Each row is a point on a tangle of strands that fork, close into loops and nearly touch. The rows are in no order.
Two points are linked if the straight distance between their rows is under 33.8.
z51: [-14  21   0  36 -10   0  21  16 -24]
z472: [ 20 -32   1  14   2  21  23   6   0]
z988: [ 14 -16 -13   4  19  -1  51 -19  25]
z37: [  7 -18  30 -48   3 -28  21 -18  18]
z587: [ 13 -36 -20  24  23  11  47 -16 -19]
z621: [-20  20 -14  58   0  -5  22  -9 -26]
z506: [-10  26  19  -7 -19   1  -2  34 -20]
z222: [ 14 -20 -13  13  20   1  53 -15   9]
z382: [-13  19  28 -38 -22 -33 -18  16 -24]
z490: [ 13 -13  20 -32  10  -1  30  -4  14]
z693: [-15  11 -30  63  12   7   2 -30 -26]
z808: [-14  46  11   3 -44  -4 -48  14  -2]
z168: [ 15 -15  14  18  -5  -1  53 -21  17]
z95: [ 16 -12  28  -7 -21   0  28 -15  23]
z526: [  8 -31  28 -50  -6 -28 -31  -6  18]
z306: [ 20 -44 -13  27  15  29  15   1 -25]
z66: [-14   9 -40  25  30  12   1  14 -18]
z922: [ 17  -8  19  27 -30  11  11 -15  26]
z864: [  9 -33  37 -55   2 -27 -10  -7  13]
z493: [ 12 -42 -36  30  22  42 -15  -1 -28]
z153: [ 12  -9  17 -15 -12  14  -9  -2  27]
z491: [ 10  -3 -11   4   5  21 -14   6  22]
z874: [ -2   2  12 -31 -10 -20 -34 -21  27]
z248: [-16  19 -14 -34  33  11  -3  50 -24]
z830: [ 18 -50 -26  26  20  39   1  -1 -36]
z997: [12 -6  5 -3 -6 20 -9  1 27]
z916: [-10   1 -38  57  18  17  -9 -24 -20]
z11: [ 19 -12  28  31 -32   4  29 -23  22]
z338: [-15  16 -29  26  21   5   8  15 -16]
z619: [ 19 -25   1  42 -12  19  10 -10   7]
z335: [-21  27   1 -30  12  -5   1  29 -13]
z673: [ 15 -15  25 -26   0  10   5   0  18]
z880: [-10  -8   4 -48   6 -49 -51  -6  23]
z114: [ -9  12 -39  -4  34  16  -8  29  -1]
z497: [-11  -1 -51  23  38  19  -6  17 -27]
z289: [-20  24   8 -47   7 -32 -16   6  -4]
z225: [ -5  -8 -42  47  23  24 -12 -17 -21]
z524: [-12  43  19 -10 -47 -16 -59   9  -7]
z424: [ 10   0  26 -12 -30  -5 -12 -24  35]
z432: [ -3  -5 -52   9  40  26 -14  27 -11]
z605: [  9 -10   9 -33  16 -10  40 -20  24]
z279: [-20  30  16 -37  -6 -26  -7   9 -17]
z384: [ 16 -23   3  39  -2   2  51 -24   1]
z655: [  1 -26 -51  32  32  37 -26   1 -25]
z340: [-13  23 -21  12  12   1   8  11   2]
z520: [-13  26   2  19 -10   1  16  25 -22]
z704: [ 16 -11  37 -17 -29  -8   9 -20  26]
z196: [ 17 -14  22   3  -9   2  40 -12  18]
z74: [-19  17 -23  67   8   2  14 -26 -32]
z492: [  0  11 -24   2  14  17 -13  14  20]
z730: [-12  29  22 -18 -44 -21 -60   8 -12]
z422: [ 13 -10   3 -11  15  -6  46 -19  26]
z73: [ 19 -20   2  24  -8  22   7  -1  14]
z266: [-13   8   1 -47  10 -42 -40  -5  17]
z234: [ 19 -27   9  40 -10  15  34 -15   1]
z229: [  8 -32  32 -54   9 -29   7 -12  12]
z212: [ -8  27  23  -6 -33   4 -20  28 -18]
z792: [-17  24  -8 -35  21   4  -3  41 -18]
z529: [ -8  22  -6 -16   1  -7 -17  -5  25]
z536: [ -3 -16 -49  40  28  31 -18  -8 -24]
z20: [-18  18  -1 -46  10 -29 -27  -3  11]
z467: [ -7  20 -15 -12  14   3 -14   8  18]
z399: [ -7  14  34 -37 -31 -38 -33  14 -25]
z823: [-16  29 -11   9   3  -3  14  13  -4]
z511: [-17  23  -9  45  -3  -4  23   4 -24]
z682: [  0  13   3 -17  -7  -3 -21 -13  32]
z386: [ -9  33  20   3 -43   7 -35  24 -12]
z965: [ 19 -38 -11  22  14  20  38   0 -17]
z250: [  7 -16  24 -42  -4 -18 -37 -13  26]
z78: [-14  25   9 -16  -1  -6   5  28 -15]
z271: [ -3  15  37 -30 -42 -44 -39   6 -24]
z706: [ 14   1  21  11 -33   3   1 -21  36]

A piece is all that can be reached along the links. How many separate loops has the piece of each point below (a circle has one, a figure eight two, a Y none), and how many tips (points with one link)?
z424: loops 0, tips 3
z874: loops 0, tips 2
z808: loops 0, tips 2
z20: loops 0, tips 2

A tip is a point with one link. Name the tips that can be reached along the links from each point below, in the order of the rows.
z916: z587, z11, z114
z266: z880, z271
z526: z37, z222
z78: z248, z730

Name the points in between on the shortest way along the links from the first point to the second, in order.
z340 / z497: z338, z66
z51 / z340: z520, z823
z266 / z399: z20, z289, z279, z382
z248 / z808: z792, z335, z78, z506, z212, z386
z492 / z490: z491, z997, z153, z673
